A landscape with many valleys, sampled at points; each row gives a point and its height.
From any point a ball rolls to the lowest of the 2 points nearest to it. It stops when none of these is lower. Distance is the straight distance between rows; heights are no part of it.
k_603 h=3.29: [ 97 114  94 120  81 104 106 125 150 121 159 162 189 132 110  99  98 149
 115 111 140 152 159]
k_377 h=4.78: [ 99 146 163 117  90 143  84 138 118 149 101 151 204 146 141 173 130 122
 153 153 132 103 126]
k_450 h=5.93: [121 158 127 152 138 114 124 102 104 154 198 141  76 134 154 135 112 111
 120 160 114 158 109]
k_296 h=7.40: [139 158 115 153  93  89 139 100 139 113 143 162  77 104 181 117 137 132
 114 170  59 163  79]
k_417 h=7.02: [145 104 168 108 170 117 177  71 158 102 116 106 168 140  67 121  95 114
 154 110 120 120 126]
k_234 h=4.44: [156 183 162 133 167 185 135 110 138 120  95 105 134 106 145 123 157 137
 129 130 155  81 156]
k_42 h=5.66: [104 105 168 147 195 127 192 103 111 105 113 101  73 102 125  92 139 113
 147 137 141 106 143]
k_657 h=7.58: [156 119 186 128 164 131 157 118 145 131 177 124 126 140 119  77 119 147
 130 120  72 144 151]
k_188 h=5.03: [170 112 127 136 129 131  69 152 129 147  79  93 129 103 134 108 148 165
  80  75 158 124 105]
k_375 h=4.16: [187 116 144 144 172  88 185 119 122 122 174 147 134 185 111 162  86 121
 102 129 117 164  91]
k_132 h=7.30: [173 121 166 107 178 110 156 116 133 107 139  81 126 159  87  99 112 123
 157 115 101 150 126]
k_273 h=4.45: [114 146 175 111 123 149 131 133 152 139 129 120 166 126  86 117 111 111
 178 110 160  69 145]
k_775 h=4.34: [138 135  88 109 101 125  76  89 134 112  99 101 156 100  94 120 135 129
 124  78 200 104 116]
k_892 h=4.86: [149 135 155 130 116 151 142 167 104 147 166 100 134 141 129 133 135  80
 113 144 101 128 139]
k_318 h=2.78: [121 116 151  73 139 167 135 135  71 149 121 109  81 133 123 134 170 152
 169 156 116 110 137]
k_402 h=6.67: [131 161 146 127  81 207 148 154 102 133  77 103 117 176 167  94 151 156
 141 133 141 120 129]
k_300 h=5.70: [173 124 160 139 118 188 147 166 148 128  90  98 124 186 130  96 147 120
 147  81 102 102 136]
k_575 h=6.13: [101 139 139 128 108 195 111 181 153 126  66 180 170 109 137 135 145 122
 170  85 153  50 147]
k_964 h=5.60: [129 148 150 165 141 158 186 115 162 136  97  86 143 108 105 142 145  61
 126 111 156  81 157]
k_135 h=1.56: [112 124 150 137 157 100 170 138 116 106 184 196 125 130 113 153 202 101
 116 147 106 100  80]
k_521 h=8.44: [118 127 137 149 128 121  67 133 166 156 134 152 192  92 122  82 135 123
 152 139 112 109 170]
k_123 h=8.33: [111 131 123 148 133 120  59 160 170 151 104 144 196  83 125 114 118 117
 154 108 168  76 155]
k_959 h=6.29: [114 150 136 139 109 131 144 152  87 148 163 131 109 190 168 128 158 160
 113 139 126 135 157]
k_285 h=4.36: [113  95 128 130 108  81 172 120 103 139 165 135  64 161 148 109 120 138
 153 131  95 175 106]
k_835 h=3.11: [164  82 153 110 125  86 123  84 104 125 131 122 157 195  69 133 116 123
 155 116 101 128  97]
k_235 h=2.55: [148 117  42 155  89  91  88 137 162 145 149 213 172 108 108 147  77 114
 121 127 125 144 114]
k_918 h=6.55: [128 197 140 143 138 154 160 135 157 131  65 155 100  73 103 124 188 140
 120  86 170  97 159]
k_701 h=3.48: [110 115 119  92 180 123  60 107 119 123 113 129 142 114 101 130 107 178
  97 129 188 135 132]
k_8 h=6.40: [155 163 142 132 122 144 112  96 108 159 163 152 132 167 137 177 148 125
 139 124 133  94 122]
k_616 h=1.91: [146 130 174 139 152 137 173 102 107 109  48  60  88 134 150 109 114  83
 164 134 146  98  86]
k_126 h=4.82: [151 119 145 121 148 131 194 112 132 116 192 129 104 163 142 159 102 130
 100 131  96 183 126]
k_77 h=4.80: [115 126 173 129 127 166 165 126 106 127  85 100 146 151 111 106 130 125
 150 124 174  89 127]
k_246 h=5.46: [132 175  97 106 127 192 119 167 172 132  77 103 163  76 120 110 109 114
 130 115 185 118 142]
k_611 h=5.68: [117 134  86  84 115 133  84 173 176 127  71 117 183  93 163 182 116 163
 150  93 178 128 156]
k_560 h=7.60: [144 163 120 119  95 142  88 164 122 119 143  91  95  82 114 100 146 124
 119  94 103 153 128]
k_129 h=3.60: [142  99  75 137  87 133 130 125 119  95 176 155  95  91 125 113  94 123
  85 129  87 167 152]
k_233 h=3.31: [146 169 107 122 124 138  74 113  87 141 123 124 105 139 158 123 168 165
 129 135 153 123 138]
k_804 h=6.66: [185  96 121 168 104 133 129 110 151 118 143 136 121 169 121  81 117  97
 138 119  56 116 139]
k_414 h=7.28: [ 82 136 143 116  94 148 137 109 106 119  90  73  73 135 136  74 144 152
 150 139 130 131 121]
k_691 h=2.39: [152 117 160  70 153 121 151 118 101 152 125  91 119 130 104 147 183 115
 162 156  76 120 119]
k_266 h=5.41: [107 160 137 138 123 162 127  68  99 122 172  98 104 136 133  98 103 124
 148 123 162 119 138]
k_122 h=6.68: [ 83 106 179 157 160 131 194 131 152 123  97 150 153 147  96 140 142 144
 137  87 157  72 160]
k_933 h=4.54: [ 95 155 123 109  77 132  89 134  80 162 123 151 165 155 122 157 140 108
 121 153 156 120 127]
k_251 h=5.06: [115  88 179 105 150 146 121 108  99 131 171 143  87 166  93 112 130 163
 163 113 129 142 127]
k_407 h=6.07: [102 132  94 118 154 126  78 113 101  95 118  95  76 106 177 156 103 166
  92 155 124 164 127]
k_871 h=2.37: [163 101 123 103 155  61 138 122  91 111  93  71  99 176 132 128 144 113
 163 153  89 155 112]
k_687 h=1.61: [155 122 151 105 133 159 170 126 101 147  44  73  77 122 165  89 135 101
 187 148 123  94  92]
k_785 h=8.52: [127 121 117 111 112  83 100 133 170 152 147 197 181 106 111 107 130 140
 173 136  93 114 168]
k_663 h=8.59: [133 132  81 135  85 115 129 119 207 161 155 192 180 116 106 124 101 135
 195 118  93 135 161]
k_93 h=5.45: [143 128 123  90 139 143  95 158 165 130  41 131 171  85 126 163 116 161
 148  94 204 129 109]
k_326 h=2.80: [109 109 100 138 147  84  66 146  79 145 152 148  43 123 166 138 130 145
 113 151 142 154 101]
k_894 h=8.36: [115 112 128 103 126 136  88  82  78 118 136 112 121  76  95  87 134  89
 145 143 146  97 152]
k_552 h=5.99: [115 168 122  87  99 109 141 142 157 133 193 132 144 104  96 159 127 101
 125 126 118 166 135]
k_948 h=6.03: [125 129 128 111 104  61 135 112 119 177 166 155 182 177 110 152 140 120
 148 148 116 135 137]
k_802 h=8.09: [138 166 123 139  91 165 100 132 132 106 138 139 107 118 140 172 160 111
  93 122  57 127 114]
k_740 h=1.57: [163 139  55 155  91  88 149 106 118 128 136 179 116  93 112 109 130 140
 100 163 109 191 109]
k_241 h=6.79: [153  75 123 165 102 122 140 147 103 101 147 115 103 144 164  75 126  97
 127 128  56 115 141]
k_419 h=3.63: [ 96 119  98 150  59 111  76 159 176 151 126 153 201 110 119 120  98 113
 133 119 126 158 141]
k_807 h=8.55: [107  87 130 125 134 121  93  96  60 129 156 147  77 106 137 111 132 105
 138 179  94 138 123]
k_626 h=6.93: [134 110 107 167 121 102 144 135 110 137 148 117 101 146 196  84 151 126
 122 166  76 143 142]
k_722 h=4.32: [119 126  93 142 101 178  97 135 130  91 132 110 146 112 140 136  99 110
  70 131 112 121 159]
k_428 h=3.24: [136  96 100 108 160 104  70 164  74 123 168 121  76 102 134 157 131 128
  92 122 151 158 108]
k_153 h=5.08: [ 53 131 169 130  94 162  91 146 144 108  88 130 197 121 134 162  94 128
 171 124 129 113 125]
k_207 h=6.49: [112 105 158  94 126 115 153 120 138 144 169 111 159 156  86 153  65 140
 158 126 128 143 149]
k_842 h=5.92: [122 141 127  63 119 159 121 182 123 112  99 130 114 100  95 106 167 177
 148  92 184 117 134]
k_437 h=2.59: [175 151  80  99 104 146  94 201 111 167  91 115 124 123 147 141 147 142
  84 114 174 161 107]
k_866 h=5.20: [119 150 114  70  61 158 103 165 127 145  85 114 172  99  92 123 144 129
 121 119 157 145 132]
k_971 h=6.34: [104 139 164 150 122 188 133 131 183 109 121 113 127 150 110 103 124 148
 104  95 100 122 160]
k_973 h=3.68: [131 123  83 128  71 121  80 119 112 104 121 100 104 128 126 120 127 160
  73  83 142 171 117]
k_512 h=5.87: [104  98 159 125 129 135 159 166 167 128  54  89 217 130 123 150 121  82
 188 117 131  99 159]
k_504 h=3.86: [159 124 162 103 183 134 143 117 112 136 129  72  54 139 192 151  95 130
 175 159 108 100 128]
k_103 h=5.31: [103  99 125 127 168 118 133  79  85 147 139 164  92 170 115  79 128 184
 135 180 129 170 131]
k_440 h=6.52: [160 141 113 175 113 108 128  94 144 133 161 189 150 137 142 145 161  82
  80 166  67 128 105]
k_633 h=6.56: [105 134 107 147 118 100 139 165 113 113 160 171  93 164 151 127 200 165
  82 142 124 147 133]
k_755 h=4.24: [147  99 149 117 135 117 118 157 159 132 141 118 197 148 122 191  94  66
 141 122  89  97 158]
k_950 h=6.06: [131 123 135 134 130 126 158 112 107 137 146 128 147 200 143 119 123 157
 105 135 133 130 156]
k_947 h=2.20: [147 125  86 165 104  69  89 113 149 146 147 209 168  88 119 162 112 106
 110 139 137 137  83]
k_762 h=8.21: [119 125  83 158 158 102  88 165 187 120 110 151 168  70 125 118  93 132
 152  90 184  89 162]
k_604 h=5.40: [ 47 106 172 157 129 136 111 128 166 101 109 148 198 109 118 135  88 142
 178  99 113 118 137]
k_425 h=6.80: [158 107 131 135 141 122 157 141  83 112  91  44 118 198 133 104 118 105
 141 121 155 134 126]
k_292 h=6.82: [122 144 124 136  85 202 117 164 119 115  60 140 135 136 132  96 159 165
 110 107 142 116 125]
k_865 h=5.67: [106 118 154  72 126 142 105 143 117 127 143 142 147 107  93 102 158 169
 147 114 148 104 169]
k_591 h=6.77: [114 108 165 116 164 135 185  95 148 110 146 117 190 157  95 130  68 124
 133 117 144 116 153]
k_869 h=7.07: [115 107 130 121 131 113 134 126 118 111 125 104  78 138 201  97 128 158
 154 161  79 118 165]
k_271 h=2.76: [142 123 158 129 170 105 136  52 118 102 102  83  95 170 171 118  93 132
 152 142 105 132  95]
k_707 h=4.81: [186  92 120 128 131 126  84 146 160 189 110 101 154 124 144 130 137 122
  61  84 152 125 109]
k_711 h=7.43: [120 151 131 103  95 147 111 148 111 131 101  79  81  97 128  78 182 148
 145 113 123 146 117]
k_582 h=8.42: [108  82  87 106 131 105  66 104  83 110  85  90  62 102 143  97 132 160
 143 115 161 123 104]
k_391 h=0.98: [154 143  63 164 123 111 183 113 136 118 168 198 118  95 124 145 132 152
  77 157 140 197 105]
k_909 h=1.95: [160 129  96 176 104 108 157 137 143 173 146 206 147  89  89  97 115 145
 107 181 103 179 130]
k_713 h=2.33: [105 105 172 130 139 120 151  70 125 107  67  37  91 161 159  92  98 107
 152 157 118 116  96]
k_489 h=4.97: [153 105  97 151 143 140  56 139 149 128 116 100 177 104 120 116  82 140
  81 108 172 126 149]
k_95 h=3.06: [137 122 124 107 164 111  67  87 126 116 122 123 125 114 121 134 132 181
  75 102 144 155 127]
k_38 h=2.43: [134 134 120 121 143 104  96 113 128 117 152 165 106 118 116 141 127 172
  94 110 128 189 100]
k_956 h=3.28: [147  90  90 130  88 125 161 130 112 120 186 194 131 123 102 131 103 139
 117 128  94 146 137]
k_525 h=6.51: [138 154 154 115 122 193 145 169  95 142 122 124 100 165 175 118 129 153
 120 132 129 126 146]
k_81 h=4.13: [143 135 156 150 116 118 148 109 142 148 141 123 179 130 104  70 136  94
 178 103 136  69 164]
k_320 h=7.03: [193 126 145 149 160  96 124 149 129 100 133  83 101 145 144 150 100  82
 119 118  71 162 115]
k_389 h=6.58: [163 118 134 158 179 119 141 134  86  97  69  60 160 169 102 111 110 101
 119 122 174 106 117]
k_695 h=7.88: [160 114 120 144 120 127 103 118 128 129 155 199 114  98  95  60 100 178
 123 107 100 149 151]
k_967 h=5.39: [130 149  96  80  96 204 106 168 153 122  47 137 178  93 110 111 114 119
 105 124 184 130 124]
k_412 h=3.56: [125 163 103 138 149 102 124 141 133  82 162 114 112  90 117 162 176 134
  68 114 172 163  33]
k_960 h=4.55: [164 103 143 135 134 142 141 136 124 111 143  99 172 146 100 143 111  80
 121 120 102 102 140]
k_497 h=5.98: [122 153 142 164 123 172 216 112 133 106  75  72 112 109 118 100 162  86
 125 100 161 105 137]
k_223 h=1.98: [144 117 161 109 155 103 146 134  96 140 108  78  94 169 158 145 169 108
 142 157  78 127 110]
k_958 h=5.26: [149 108 146 102 134 131  72 150 149 168  63  99 180  87 104 137 128 156
 114 110 175 130 111]
k_610 h=8.17: [174  86  87 120 142 101 102 123 171 117 124 153 161  75  89  90  55 155
 119 108 159 165 127]
k_746 h=7.77: [102 142 121 118  75 109 115 135 121 117 158 101  79  81 131 119 153  95
 110 130  69 160 105]
k_758 h=6.22: [115 159 150 105 109 123 153 127 138 156 200 115 145 138  93 121 114 127
 138 117 129 167 154]
k_764 h=5.14: [137 129 153 120 147 203 203 136 107 118  51 133 122 152 138 145 120 114
 128 120 162  90 116]
k_642 h=4.03: [145  99 116 174  98  90 216 117 113 130 174 168  43 137 153 132 109 133
 148 155  79 164  71]
k_801 h=7.19: [101 131 123 112  98  89 104 110 132 117 129 126  56 118 205 117 107 169
 133 158 115 111 128]
k_690 h=4.07: [118 128  87 103 102 154  97 114 113  95 103  87 121 110 118 127 129 155
 101  91 192 132 123]
k_768 h=6.36: [162 121 101 167 100  92 170  94 142 138 142 176 164 156 115 133 164  85
 121 149  90 130 106]
k_522 h=4.91: [ 77 142 119 135 122 112 140  95 140 113  88 145 172  84 116 124 139 104
 152 120 200  78 150]
k_293 h=4.23: [ 90 131 153  99 104 160 103 123  73 148 142 125 130 168 109 143 126 151
 124 149 170 124 125]
k_949 h=4.51: [171  99 100 118 135  82 102 126 172 170 131 132 148 138 139 174 157 146
  57  82 167 159 100]
k_532 h=6.25: [103 160 162 109 143 187 166 142 136 110  86 139 110  85  89 123 177 169
 142  91 179 103 154]
k_583 h=8.08: [156 117  88 170 144 110 104 126 166 133 122 187 170  72 101  93  76 165
 137 102 186 114 147]
k_323 h=2.82: [119 158  77 159 107 124 120 161 163 101 133 170 142 126 122 186 183 124
  55 124 123 128  94]
k_396 h=6.18: [147 108 153 127 109  82 152 105 128 171 174 145 182 138  92 120 112  66
 146 161  98 156 132]
k_519 h=7.53: [136 150 126 177  89 113 117 113 148 125 151 184  81  96 138 107 148 126
  99 122  62 169  85]
k_378 h=6.63: [157 142 129 140 139 172 104 100 133 133 125 151 171 133 139 171 124 105
 151 129 140  63 160]
k_540 h=6.81: [163 133 144 171 134  86 160 146 136 110 135  87  95 170 171 151 115  85
 115 139  72 158  68]
k_144 h=4.85: [140 184 146 106 145 167  95 138 170 147 107 142 152 113 129 135 159 160
 118 120 130 101 166]
k_182 h=4.46: [ 97 160 101 143 112 160 138 108 110  88 109  99  84  97 139 124 138 144
 123  78 206 105 134]
k_503 h=5.24: [131 172 105 116 132 140  81 121 189 123 129 151 157 131 121 160 137 158
  86 118 109 133 142]
k_137 h=5.96: [108 121 111  83 132 131 133 123 163  96 157 131 156 108 108 148 126 163
 148 108 137  98 176]
k_388 h=5.09: [122 115 162 144 123 158 151  98 100 139 127  88  97 143 119 109 124 112
 167  95 160  88 124]
k_303 h=6.65: [101 158 117 166 148 170 150 139 187 117  95 166 136  89 102 139 160 134
 112  99 167  54 169]
k_685 h=7.29: [123 147 111 125  93  80  91  87 137 131 132 169  62  97 189 119  93 164
 120 172  80 145 108]
k_190 h=3.93: [109 126 122 159 121 114 121 161 193 150 163 162 194 145 130 209  95  75
 120 148  78 116 137]
k_18 h=3.71: [138 103 104 153 120 109 172 122  75 135 172 190  64 100 126 127 116 134
 129 198  90 175  95]
k_728 h=2.13: [ 93 108 148 142 146  89 146 168 112 136 149 113  52 143 188 145 123  98
 143 193  93 124  70]
k_533 h=5.75: [106 172 125 129 122 206 148 154 161 131 114  98 172  92 110 100 113 115
 104 124 164 110 186]
k_316 h=2.17: [151 145  86 123  98 142  80 214 160 158 102 117 167 104 117 165 147 108
  74 112 151 158 116]
k_799 h=1.60: [ 82 122 133 171 134  83 174 157 120 101 175 150  76 109 180 133 168 104
 121 168  99 122  66]
k_774 h=7.99: [122 117 127 165 120 134 106 125 155 125 135 199 146  90  84  78  79 170
 132  78 157 126 142]
k_341 h=5.25: [ 96 146 145 145 132 141 173  92 149 121  68 104 188  98 103 124 149  87
 110 140 153  70 163]
k_376 h=7.13: [ 99  99 135  91  99 153 150 124  78 133  73  68 100 182 130  91 166 118
 143 170 118 134 108]
k_988 h=3.85: [ 89 141 137  89 161 165  89 115  98 130 126 112 146 137 103 126 102 159
 121 142 199 129 137]
k_30 h=5.95: [104 136  90 121 102 185  94 203 191 121  58 168 166  81 120 147 121 131
 172  86 157  81 153]
k_527 h=5.22: [150 131  94 146 150 161 111 156 152 108  70 102 159  79 129 107 123 133
  87 107 193 100 159]
k_542 h=3.45: [159  93 149 159 140 120 176 109  74 156 148 195  90 128 116 109 114 130
 133 171  75 164 111]
k_660 h=5.37: [111 102 168 104 133 137 142  93 111 119 153 149 128 142  66  88 156 159
 165  93 129 103 132]
k_432 h=3.19: [143 125 148 128 158  78 164  58 126 148 135 115  87 172 180 131  99 136
 143 186  80 164 119]
k_177 h=5.65: [102 115 153  83 106 161 163 163 148 137  79 103 197 123 123 145 129 118
 152 134 129 108 164]
k_750 h=5.63: [124 166 133 141 139 118 157 143 154 109 211 145 131  82 100 155 163  78
 108 117 105 142 102]
k_822 h=2.81: [128 183  81 136 132  93 128 139 124 120 182 128 107 113 132 157 167 112
  98 146 171 156  77]
k_985 h=8.25: [114 121 110 135 145 122 104  87 100  96 128 142  93  72 111  78 142 145
 144 104 165  90 124]
k_151 h=3.75: [141  86 112 118 140  88  70 153 110 131 153 143 145  91 117 173 112 111
  58 104 156 150 100]
k_272 h=6.69: [156 126 123 152 122 159 131  71 173 137 153 182 157 164 104 131  77 124
 114 105  78 135 138]
k_876 h=5.30: [ 61 122 164 169 158 126 202 111 100 133 100 120  48 121 125 106 158 115
 128 111 157 114 141]
k_216 h=5.69: [122 188 144 128 120 141 118 103  92 154 160  84  90 129 177 130 102 114
 138 157 125 141 121]
k_224 h=8.45: [131 107 132 110 125 120  80 107  83 127 169 158 137  89  88 103 118 104
 139 145 116 126 130]
k_839 h=3.92: [ 69 120 126 168  86 127  90 159 183 156 130 142 206 121 139 135  78  92
 164 123  87 154 156]
k_586 h=5.21: [131 149 160 155 132 125 170 164 133 130 190 118 124 128 136 152 164  81
  95 129  96 141 104]
k_456 h=6.00: [135 145 176 145 124 184 163 131 158 124 104  74 103 158 131  90 142 138
 137  97  90 129 151]
k_510 h=3.54: [122 139 100 144 120 148 126 152 209 158 157 138 169 171 121 151 103 109
 113 122  67 107 165]
k_321 h=7.76: [129 107 145 146 143 154 132 121 137 127 164 161 103 125 131  72 101 167
 120 129  92 146 152]
k_348 h=5.56: [118 119 128 113 149  77 191 129 119 133 175 117 134 195 132 159 182 128
 121 165 124 159  97]
k_932 h=5.18: [ 65 144 126 112 106 132 175 147 143 126  62 138 168  63 104 162 133 103
 149 122 213  99 156]
k_472 h=3.43: [147  91 163 100 134  93 129 110  79 134 150 115 147 210  86 163  93  84
 128 120 111 138  73]
k_587 h=8.12: [102 124 123 168 137 125 132 102 125 100 140 180 120  82  92  66 123 143
 143  85 172 100 165]
k_238 h=8.23: [157 155 141 148  93 155 129 125 140 121 124 104 122 168 137 170 180  90
 102 120  50 111  99]
k_808 h=4.69: [142  97 142 113 125 101 155 124  95 135 171 113  82 211 113 120 123 138
 172 102 112 149 122]
k_940 h=2.24: [ 95 131 124 131 118 108 128 150 138 107 154 186 164 127 108 183 176 109
  87 135 106 118 104]
k_637 h=3.69: [ 83 120 129 111 135 110 109  64 118 151 121  96  72 148 168  97 134 133
 167 208 110 137 116]
k_9 h=3.98: [131 157 157 124 165 169 130 114 132 103 118 102  81  92 168 117 141 168
 139 126 122 107 146]
k_147 h=1.68: [164 131 112 138 129  78  85 123 153 135 153 207 152 105  96 157 144 144
  84 110 132 165  78]
k_928 h=6.53: [170 114 129 146  88 124 147  72 158 135 139 160 152 171 102 118 108  99
 138 111  61 127 103]
k_334 h=3.64: [115 144 165 101 158 167 134 139 127 130 120  90  48  90 186 123 103 144
 170 160 120 106 138]
k_548 h=6.09: [126  98 172 130 170 105 144 167 138 113  64  86 209 150 110 138  89  92
 160 136 141  98 143]
k_710 h=5.71: [ 88 120 141 134 128 136  96 119 192 113 126 176 198 104 130 135  80 179
 151 102 124 120 157]
k_581 h=4.75: [113 149 116  61 113  77  76 162 126 162 126 119 155  95 103 199 158 130
 128 120 166 148  95]
k_372 h=2.90: [154 170  86 116 114 123  91 161 112 149 106  96  94 119 158 143 174 158
 109 121 168 167  92]
k_89 h=6.32: [131 121 164 143 177  99 160 160 124 105  68  92 175 149  68 136 101  90
 143 115 189 110 132]
k_500 h=5.12: [146 144 159 113 150 100 172 128 114 156 173 106 102 199 118 173 165 129
 144 105 123 166 108]
k_206 h=7.92: [119 152 158 133 103 153 124 137 146 110 126 102  75  92 159 138 151 116
  94 141  51 144 115]
k_212 h=4.50: [112 145 124  68 139 114  71 146  94 150 149 132 130  99  81 168 155 130
 116 138 152 144 122]
k_919 h=5.62: [ 89 149 131 119 127 135  80 137 197 126 134 146 186 110 135 173 104 157
 132 123 100 138 153]
k_761 h=5.74: [132 138 131 158 164 156 167  73 106 102 175 100 115 105 140  99  75 102
 144 116 145 110 156]
k_457 h=5.44: [ 96 138 143  83 115 177 195 150 151 135  56 123 181  93 112 129 134 101
 158 132 175 123 163]
k_150 h=8.63: [138  77 147 119 169 108 138  93  81 143 149 122  90 116 124  86 125  96
 170 164  84 136 136]
k_767 h=3.44: [110 152 122  77 147 153 112 147 110 140 106  85  47 102 197 143 116 149
 154 172 150 136 122]
k_451 h=5.43: [188 127 157 123 152 194 178 159 115 129  57 107 142 174 152 134 142 123
 134 123 113 106 122]
k_798 h=3.16: [ 96 142 100 136  91 164 111 188 188 142 159 144 159 135 105 136 126 114
 118 103  82 112 155]
k_117 h=6.17: [155 140 123 138 140 114 140  91  87 147 189 176 111 155 131 148 122 123
 143 134 120 126 116]
k_70 h=3.62: [188 102 129 167 167  58 163 153  90 107 148 129 126 191 123 138  98 122
 109 142 104 172  97]
k_983 h=5.78: [ 88 111 116 116 148 139 128  91 106 108 150 159 134 176 131 107 124 190
 135 126 159 111 172]
k_515 h=2.79: [172 102 127 127 191  81 119 129 100  73  60  64  95 156 144 110 140 134
 156 134 105 115 131]
k_471 h=3.49: [ 86 117 141 122 153  95 131  77 136 152 145 126  61 149 164 114  98 139
 145 208  91 175  97]
k_470 h=3.13: [189  77 141 158 149  75 161 112  85 136 112 150  95 173 125 111  95 125
 144 152  60 164 103]
k_491 h=2.68: [124 167  75 136  71 166 110 193 166 145 130 122 158 105 120 140 149 105
  92 115 115 146 150]
k_669 h=6.30: [129  80 154 159 192 135 173 128 100  86 103 102 142 147 141 124 125 114
 110 133 153  59 165]
k_107 h=3.99: [119  98  89 122 119 145 108 127 111  61 155 121 132  90 135 110 111 127
  81 113 114 118 171]
k_897 h=6.94: [133 148 129 153 129 165 128  76 196 124 139 137 173 163  96 151  89 137
 140  85 126  97 156]
k_136 h=5.07: [149  98 145 121 109 159 150 184  81 137 178  77  97 145 138 128 127  86
 143 122 117 121 157]
k_488 h=2.85: [143 119 176  76 167 166 144 112 110 141  98  56 137 119  97 124 138  92
 136 152 108 130 120]
k_436 h=2.42: [ 85 130 144 134 137  95 103 177  98 156 151 121  40 115 190 133 133 132
 127 189 107 140 115]
k_828 h=5.77: [103 145  89 101 142 144 128 112  97 108 157  98 103 136 171 153 119 158
 101 162 132 149 168]
k_481 h=3.14: [112 154 135  75 132 167 103 145  75 131 134 110  50 114 143 159 155 141
 125 142 124 143 118]
k_217 h=4.68: [117 125  95 130 121 156  58 158 137 108 115 133 181 102 138 159  87 140
  56 130 152 114 159]
k_815 h=2.77: [168  78 132 129 156  71 116 102  84 103 101 121 125 195  99  95 116 127
 150 126  98 150  98]
k_405 h=0.69: [116 133 116 135 148 116 179 127 113  74 191 167  98 104 139 121 186 115
 135 158 115 127  61]
k_969 h=6.01: [145  77 166 142 219 112 184 119  95 101 123  84 119 130 113 115 111 101
 144 114 145  79 145]
k_468 h=4.66: [ 92 131 151 138 122  92 150 145 116 158 177 142  62 166 133  95 148 159
 124 128 100 190 106]
k_411 h=6.59: [126 114 159 140 174 157 143 107 125 106 137 147 154 134 137 141 110 124
 141 139 159  48 168]
k_664 h=1.62: [138 117 178  97 118  95 136 138 117 153  68  81  59 160 178 166 134 124
 158 170  80 117  86]
k_630 h=4.14: [177 120  62 135 130  83  88 104 189 152 136 131 185 117 125 137 120 152
  77  95 146 168 118]
k_400 h=1.99: [126 182  91 168 132 109 165 133 155 139 202 173 128 123 151 149 145 126
  87 136 152 161 100]
k_252 h=4.15: [137 131 123 107 136 103  54 157 118 146 168 147 151  82 111 165  99 123
 108  96 156 134 131]
k_496 h=8.35: [115  90  86 135 119 114  85 101  90  74 114 134  78 106 149  75 135 158
 133 115 146 106 131]
k_735 h=3.36: [137 139  59 168 113  99  94 155 160 115 146 153 143 127 124 166 172 113
  84  78 146 131  68]
k_267 h=5.38: [129 111 126 106 163 140 168 110 104 114 162  73  99 179 168 171  99 139
 118 158 101 146 142]
k_163 h=6.98: [140  95 162 110 119 143 145 132  80 114  80  55 107 226 130 113 133 138
 151 130 123 140  95]
k_922 h=6.57: [151 108 125 157 115  87 191 100 129 103 142 132 126 169 142 156 144  84
 120 143  62 155  76]
k_324 h=4.90: [ 62 133 133 149 133 167 174 130  86 108  99 121  73 128 133 132 159 127
 129  95 187  94 151]
k_507 h=4.64: [ 90 156 121 148 110 116  99  94 137 126 102 138 175 120 112 110 137 148
 139  99 210  91 134]
k_614 h=3.82: [183 128  63 139 117  98  83  97 153 140 139 125 129  94 124  99 129 150
 110 102 150 143 142]
k_7 h=5.84: [118 113 123 122 126  67 199 121 128 151 168 159 180 171 122 169 145 118
 128 185 127 157 116]
k_901 h=4.22: [128 155  90 146 134 117 115 127 197 155 176 194 182 117 145 193  84 103
 131 161  91 140 143]
k_819 h=2.94: [137 138  82 137  79 110 117 121 126 149 177 196 147 131 116 123  98 133
 120 126 134 149 151]
k_612 h=5.55: [ 97 101 126 135 174 128 155  60 102 128 134 155 118 143 119  73 121 170
 125 150 162 115 154]
k_920 h=1.19: [111 143 153  73  86 176 146 165 104 164  83  90  53 123 165 127 126 116
 178 158 104 147  82]
k_715 h=5.04: [ 81 119 136 108 158 119 111 132 107 154 151 141  99 150 128  94 151 174
 113 160 125 182 136]
k_88 h=4.48: [138 126  88 103 146  77  73 119 182 144 114 135 189 111 133 166  94 171
  91 126 167 146 149]
k_618 h=6.35: [ 95 126 148 163 130 175 153 160 168 125  76 165 161 136 118 157 119 120
 136  79 156  40 160]
k_17 h=4.98: [ 94 138 123  86  70 103  72 189 127 157 104 121 180  94 124 170 131 124
 145 125 153 155 118]
k_328 h=1.41: [141 107 172  89 112 142 142 162 115 135  59  76  74 125 178 122 126 113
 188 166  82 100 105]
k_433 h=3.34: [144 214 111 113 108 136 128 147 119 146 145 114 102 121 160 171 183 126
 106 135 167 160  93]
k_349 h=3.84: [152 148 111 147 117 123 122  85 116 134 146 158 142 135 140  69 149 119
 156 129 120  88 153]
k_387 h=3.58: [165 159  81 138 118 115  74 101 123 133 143 152 125 127 155  90 155 148
 120 125 129 122 152]

Where does a ball stop that starts at each point below?
k_533 => k_819
k_519 => k_928
k_657 => k_892
k_710 => k_147
k_246 => k_405
k_402 => k_285
